A landscape with many valleys, sampled at points; each row gives a point and its height.
A ball rolls from a point to the lowest of its 2 nearest points, and stops where none of them is lower. Distance is the straight distance between rows; heights are no part of it.
Suvef: [  1  28  11   2   7  10  14 -11   6  44 -15   7 -10 -15  36  19  -7   0
 -10 -12  10  40 -19]  h=677
fif: [ 13   2  -8  -2   2  10  -3  15 -20 -13   8  28  15 -12 -23  -6  -4  24
 -13  18  10   4  -6]  h=509
gur: [ 12  -8   1  10 -18   0 -11   5 -43 -18   7  18  14  -1 -46 -23  -6  12
  13  18   2  -9  -4]  h=447
vodup: [  4  13  35  25  11   6  -8  13   1   5  16 -25 -22  10  -1  -1  -8 -11
   5 -14 -38  16  -1]  h=412
gokef: [ -3 -10  -2  -3  20 -22   1  -3 -10 -37  -7   7  12  -4   8  -4  19  -6
  -2   2   9 -13   2]  h=568
Gam: [ 12  -6  30   2  12 -15  -1  30   0 -15  16 -11   1  17 -25 -12 -14   5
  -9 -10 -24  12  12]  h=347
dukof: [-21   4  -2  -9  14   3   6   7  37 -11  21 -18   1  10  13   9  -5  -6
 -11  -1 -11  -9  15]  h=706
dipat: [ -1  32  -5   1 -19  15 -10  -7 -24  46 -15  30  -8 -26   8  11  12  -8
 -12   1  -4  30 -20]  h=497
Tar: [  8 -13  -3 -11  11 -13  20  19  29 -28  26   3  11  10   4 -14 -27  27
  -7 -11   8   5  16]  h=776
sofu: [  2 -16  -2  -7  -4  10  -1  17 -16 -34  13 -29  20  21 -76  -4 -26  19
   1  -6 -23  -4  -4]  h=83
Pagu: [  3   6 -25   5  -8  -2  -8 -21 -11  33 -31  36  16 -13  12  -2  16  -9
  -6  12  14  -4   3]  h=457
zabag: [-14  -6 -16   7 -12   0  -7 -20  -9  -3  -7  -3   5 -10  17   2  11 -10
  21  -2   1 -30   3]  h=548
luzi: [  0  -4  -8  -4 -23  -4   0  11  16  -5  20   3 -11  -1  -2 -17  -1  16
  14   0   2  -5   8]  h=747
Rovek: [ 15   4  15 -15  17 -10   1  31   8 -22  24   0   1   0 -29 -12  -5  25
 -35   1  -4  14   6]  h=780
lafum: [ -8  -4  18  16  15  -8  -1 -15 -15  10 -25 -17  -2   9   4  -1  12 -17
  10  -8 -11  -6  -4]  h=612
duso: [  6  15   7  -4   2  -5   3  15  19   5  11  15 -21 -16  22 -14   1   8
 -20  -8  13  24  -5]  h=672
todul: [  0  -8   2   6  10   2  14   6  -1 -33  14 -17  15   5 -11  -6 -14  29
  -1   2 -11 -17   4]  h=444
biv: [ -3   5  29  23   5   6  -1  11   4   2   5 -40 -20  35 -10   7  -4 -14
  13 -13 -36  -6   2]  h=445
nunat: [ 11 -21  -8 -22   2  -1 -10   1 -36 -27   7  20  22   0 -59  -5   0  10
  -7  24  16  -9  -2]  h=489
suk: [ -5   9   3  -5  -5   4   2 -17  21  53  -2 -12 -23   7  33  29 -15 -21
  10 -14   7  28 -18]  h=301
Bogaf: [ 10  12  12   5  25 -16   6   3  -3  -6  -6   3  -2 -18  27   4   7   1
 -10  -2  12  16   0]  h=621
kasiv: [ -1  -2 -16   3   6 -10  -4 -34   0  33 -33  20  16  -9  34  14  11 -25
   5   2  22  -2  -3]  h=524
rofa: [ 13   4  -3  15   4  -9 -12  -2 -30 -18 -14  22   2 -28  16 -10  11   9
   1   9  13  -4  -4]  h=625
perek: [  9  -4  19  13  16  -4   9   8   5 -16   9 -18   4   7  10  -6  -9   9
  -3  -8  -9   3   1]  h=415
rov: [  1 -13  32  14  -9 -16  -9 -28 -20  29 -23 -36 -18  20  28   8  -3 -37
  19 -22  -4   7 -27]  h=652
mutik: [  7 -10 -13 -26 -18  10  -2  19   7 -29  39 -18  10   7 -61   0 -29  27
  -3  -7  -6  -3  -2]  h=759
pek: [-13  -4 -36 -10 -13  11  10  -5  16  -4   7  23  11 -10  21  -8  -7  21
  -1  15  20 -14  16]  h=623
naseb: [ -7   7 -18  -6 -15   0 -17 -12 -13  19  -8  21  -3 -19 -13   3  22 -12
  -1  13  -3  -8  -1]  h=333
buza: [ -3  23  10 -11  11   4  -8  19  21   1  16 -21 -20  -2   0   5  -3 -10
 -26  -2 -22   3   6]  h=433
Vep: [  6  -6  15  11   5 -33  -2 -28  -9  19 -20  -9  -5 -17  52  11 -15 -23
   7 -24  26  20 -28]  h=639
vetod: [ -7  -5 -16 -26   4  -7  12  14  19 -31   5  17  11   6   0  -1  -5  15
 -11  10  16  -8  13]  h=549
rimu: [  6  -4  18  15  12  -5  15  -9  16   4   4 -16  -5   9  39   0 -10   4
   7  -4   1   9   0]  h=378
foz: [  1   7  -2   1  -8  22   9  14   7  -3  16  -6   2   9 -34   2  -6  25
   5   6 -16   1  10]  h=335
dazi: [  4  -9  10  14  18 -17  -6  -4 -24 -12 -21  -5   3  -6  10  -8  17 -19
  -3   0   3  -9   0]  h=596
zeg: [ -3 -13  13  15  -7 -27  -5 -29 -25  30 -24 -20 -10  -1  32   3  -4 -35
  22 -23   5  -7 -22]  h=620
fak: [ -2   7  10  -5 -11 -12 -13  -1 -13  -7   4   5 -18 -16   6 -11  13  -7
   4   1   0   5  -5]  h=478
rolig: [-19  16  -1  -4   1  18  -7  -1  18   6  10 -17 -21  -2   2  23   6 -15
  -4   0 -19 -14   1]  h=471
Duko: [  0   7   6 -10   2  15   2  18   9   5   8   2  -8   7 -18   2  13   7
  -5   3 -11   2   7]  h=368
fen: [ -2  -4  27  24  12  -6   2  -3   9 -10  -4 -37 -14  32  21   2  -7 -19
   6 -16 -18 -22  -3]  h=475
zom: [ -8 -10  15  12  22 -10   0 -13   4 -25  -7 -30  -6  16  23   3   2 -23
   5  -4  -3 -21  -3]  h=500
Puve: [-13   6 -30 -25 -22   9  -2   8  15  -1   3  32  -2  -5 -31  -2   7  12
 -13  21  18 -15  16]  h=491
tezoz: [-13  -1 -10 -16  -7 -12  -5  -2  10 -14   4  15  -4 -12  10  -5  15 -13
  -4   9  12 -22   8]  h=527
Kupa: [ -1 -28 -14 -15  -5   0  -1   6 -10 -32   8 -23  22  24 -68  -4 -14  10
  11  -6 -10 -21   8]  h=127
kor: [-12 -14   6  14   3 -20  -1 -26  -8   6 -34 -19  -6  11  32   2  15 -35
  12 -12   4 -20  -6]  h=575
Bop: [-11   7 -24 -13  -5  -1  -3  -6   6   7 -15  29   0 -15  16  -2  16  -4
  -8  12  26  -5   7]  h=519
pudi: [ 13  -8  12  16 -15 -15 -14   2 -42 -12  -1  14   2  -3 -24 -29   8   3
  12  -1   0   8   0]  h=416
Zul: [ 14  -1   8 -11  25 -16   9  26  26 -25  17   1   6   2   0 -13 -21  15
 -27  -8  -2  16  14]  h=787
pali: [  3   0 -17 -10  -7  15 -19   3 -26 -11   2  16  -2  -3 -47  -1  17  -8
  -1  26  -3 -18   8]  h=213
Liga: [  8   1  -2  -4  16 -15   3   8   4 -29   5  10   2 -13  26  -9   0   7
 -12   1  14  -2   2]  h=597
Vav: [ 11  15  11   6  19  -5   9   3   9  19  -3   6 -17 -17  45   5   2   2
 -16  -5  16  34 -10]  h=646
nesol: [ 11  -6  23  14   9  -8   1 -12   6  24 -14 -15 -12  11  40   2  -8 -22
  16 -19  -1  20 -11]  h=313
nare: [ -1  -6   8  11  16  -4  19 -25  11   7 -21  -2  14   1  42   8  13 -14
   2  -2  15   4  -7]  h=229
suten: [-13  33   2  -3   3  24   9  -1  15  41 -14   8 -19  -9  15  13   5   0
 -22   0   5  29 -14]  h=704
resek: [  1  13 -25   4 -16  25 -12 -10  -3  34 -20  27  -1 -11  -7   6  22  -7
  -8  13   3  -1   0]  h=393
Saru: [ 18   7   1 -25   2   6   3  29   1 -19  27   4   1   7 -51  -2 -13  24
 -29   5 -14  14   5]  h=773
viti: [ 13  16  -8  12  16  -2  -4 -14 -34  -3 -25  24   8 -33  16   1  21  -1
 -13  10  13   6 -11]  h=598
nitoz: [ -9   1 -10  16 -22   2 -14 -27 -25  20 -16   0  -2 -25  18   5  12 -19
  10  -1  -5 -14 -10]  h=495
tiv: [-13  10   0  -7 -15   3  -9  -3   1  25  -8  -2 -16 -17  12  10  11 -11
   7  -3  -4  10  -5]  h=417
Buga: [ 16 -12  -6 -22   2   8   4  15  -3 -25  24  -8  23   8 -53  -1 -21  29
 -21   1  -8   6  -1]  h=766
Pinu: [  4  -2  12   0   1   2  19 -21  23  46 -10  -2 -15  12  32   8  -4 -14
  16 -13  15  27  -8]  h=212
tamo: [ -8   0 -20  -3  -3   7  25  -5  37   7   5  12   1   4  32  -2  -2  13
  -4   6  20   1   8]  h=657
supe: [ -3  14 -15 -11 -17  23  -2   7  12  19  -2  29  -7  -5 -11  -2  11   8
  -5  20   6   2   7]  h=449
fivup: [  2  -4   5   4  14  -2  23 -24  24  33 -21  10  -4   0  50   9   0 -14
   6  -1  27  28  -7]  h=86
duro: [ -8  -5 -24 -36   1   3   1   4   8 -24   6  17   5  -5 -26   1   6  16
 -25  22  17 -12   8]  h=520
bemek: [ 10  -4  26  14  -4 -13   0  22 -26 -10   4   0  -1  11 -25 -23   1   5
   8  -8 -13   8   4]  h=380
Timil: [-10   3  -4  20  -6   4  -5 -33 -18  39 -28  -4   7  -7  21  13   3 -23
  15 -10  -1   2 -16]  h=425
vokid: [  1  25 -10   4   6   6  -8  -8 -20  17 -22  28  -4 -32  11   7  20   2
 -25   8   7  21 -20]  h=562
lusur: [  6  11  25   5   1   1  -9  30   3  -2  19 -14 -16  21 -28  -3 -17   1
   3  -9 -36  13   8]  h=375
Zema: [  2   1  16  12  12   5   0   2 -39 -13 -15   5   4   3 -29   2  23  -3
  -6   7 -11  -5   4]  h=317
rab: [ -4 -14 -28  -7 -18   8   9   5   0 -14   6  16  19   5 -26   1  -2  22
  11  19   7 -22  13]  h=246
tiza: [ -7   6  -2   1  -2   4 -19 -12 -33   1 -10   3  -5  -9 -27   4  26 -16
  -1  14 -12 -13   4]  h=269
sike: [  2   5   4  13  -6  -7  -7 -28 -31  52 -25   2   7 -13  23  24  -8 -17
  11 -20   2  30 -35]  h=310
riso: [  1  -7  -2   4   4 -24   4 -26  -6  33 -32   5   8  -4  40  13   2 -30
  12 -20  28  18 -21]  h=590
ferop: [ -6 -14   4  14   6  -2  12  -4  18   4  -6 -14  -4  12  26   0   3  -4
  23  -1  -2  -7   6]  h=420
Madev: [-13   4  -4   7   6  15  -9 -19  15  19  -9 -19  -9   3  19  24  13 -18
  15  -2  -9 -15  -8]  h=513
Kun: [ -9 -15 -27  13 -15  22   9  -1  14  -3  -8  -3  16  13  -7   4   4   6
  27   5  -8 -26  15]  h=510
zilak: [ 17  -5  -9 -10  10   1  10  10 -14 -35   6  11  24  -7 -17  -9  -6  28
 -22  20  11  -1  -5]  h=490
moze: [ -9  17   7  -2 -12  12  -9  -8  13  36   3 -20 -28  -4  18  22  -6 -26
   9 -14 -18  13 -12]  h=383
Vato: [ -4 -13 -11 -13  18   1  12  10  -1 -48  13  -6  27   4 -22  -1 -16  25
 -13   2  -1 -13   8]  h=465
zuk: [ 12 -12  11   2  -4   6  -4  18 -34 -27  11 -13  12  18 -68 -12  -9  18
   5   2 -18   0   0]  h=122
gisus: [ -3  -1   2  -5  -2  -2 -11  17  27 -21  20 -32  -5  20  -7  -6 -17   5
   7 -14 -25 -13  17]  h=736
rere: [  4  23  -5   6  -9   0  -2 -18 -22  58 -23  20  -1 -25  16  17  -1  -8
  -6  -4  15  31 -20]  h=426
rulel: [ -6   0  10   4  11  -4   6  14  40 -11  25 -31  -1  21   7   2 -23 -13
  -1 -11 -23 -17  18]  h=723
Kov: [ -5 -18 -29 -11 -23   6   1   3  -2 -19   8  -2  23  20 -48  -8  -7  17
  25   3  -2 -27  12]  h=188
Gan: [-15   2  -5 -11   8  11  10  -7  28   3  10  -4  -5  -8  27  11   0  -1
  -8   3   8  -3   8]  h=683
mikim: [ 16 -26  -7  -3  -3  -8  -9   5 -33 -37   7  13  18   3 -40 -22  -4  19
   0  16  15 -16   4]  h=470
tak: [ -3   4   3  -4 -16  -8  -8   6  19  11  13   1 -19 -15  35 -16  -7  -4
   3 -10   5  13  -5]  h=699
zurun: [  5  -6  -5   2 -19  -1  -5   2  11   5   9  15  -6 -19  30 -15  -6   9
  12   4  14   0   6]  h=724
sizu: [  7  12  27   9  17   5  -3  13 -12  -5   0  -7  -3   6 -15   3  12  -2
  -7   6 -26  11  -2]  h=360
tiz: [ -8   1 -20  -8 -18  21  11  15  25 -10  26   9   6   8 -32  -7  -9  30
   9  18   1 -15  11]  h=297
sivu: [  0  -4   1  -8  -8   9  -9   9 -24 -16   9  -3   3   7 -55  -1  12   0
   3   9 -14 -13   6]  h=169
buroz: [-10 -20  28   7  18 -20  -5 -29   2  -6 -19 -25  -7  22  47   8  -3 -33
  11 -17   6 -11 -12]  h=535
tozi: [ -6  -1 -12  -7 -16   8  -5  24  26 -21  39 -23   6  11 -43   4 -24  19
   9  -7 -23 -17   8]  h=750
met: [ 16   2  -3   0   0 -12  -4   9 -14 -22   1  27  -1 -23  13 -24  10  15
  -8   5  26   9  -4]  h=624
Sekul: [ -9 -12  -3   7 -10  13  15  -5  29  11  -3  -8   4  30   8  -1   6  -2
  30  -2  -1 -13  17]  h=464
nitu: [ -7  -8 -32   5 -13   8  -4 -13  -4  -2  -4  19  16  -8  17   0   5   7
  14  14   9 -28  11]  h=586
tutul: [  5 -14   5  -4 -10  -7  16  22  28  -4  14   1   1   8   7 -16 -13  22
   6  -4   8   6  23]  h=762
kitag: [ -2  21  10  -9   7  22  -1  28  28   9  18 -10 -12  15 -13  11  -2   7
 -17   2 -20  12   8]  h=402

Where does a ball stop that starts at each point below?
kitag: sofu
kor: Gam
fak: fivup
Saru: sike
dukof: sike
rofa: sike
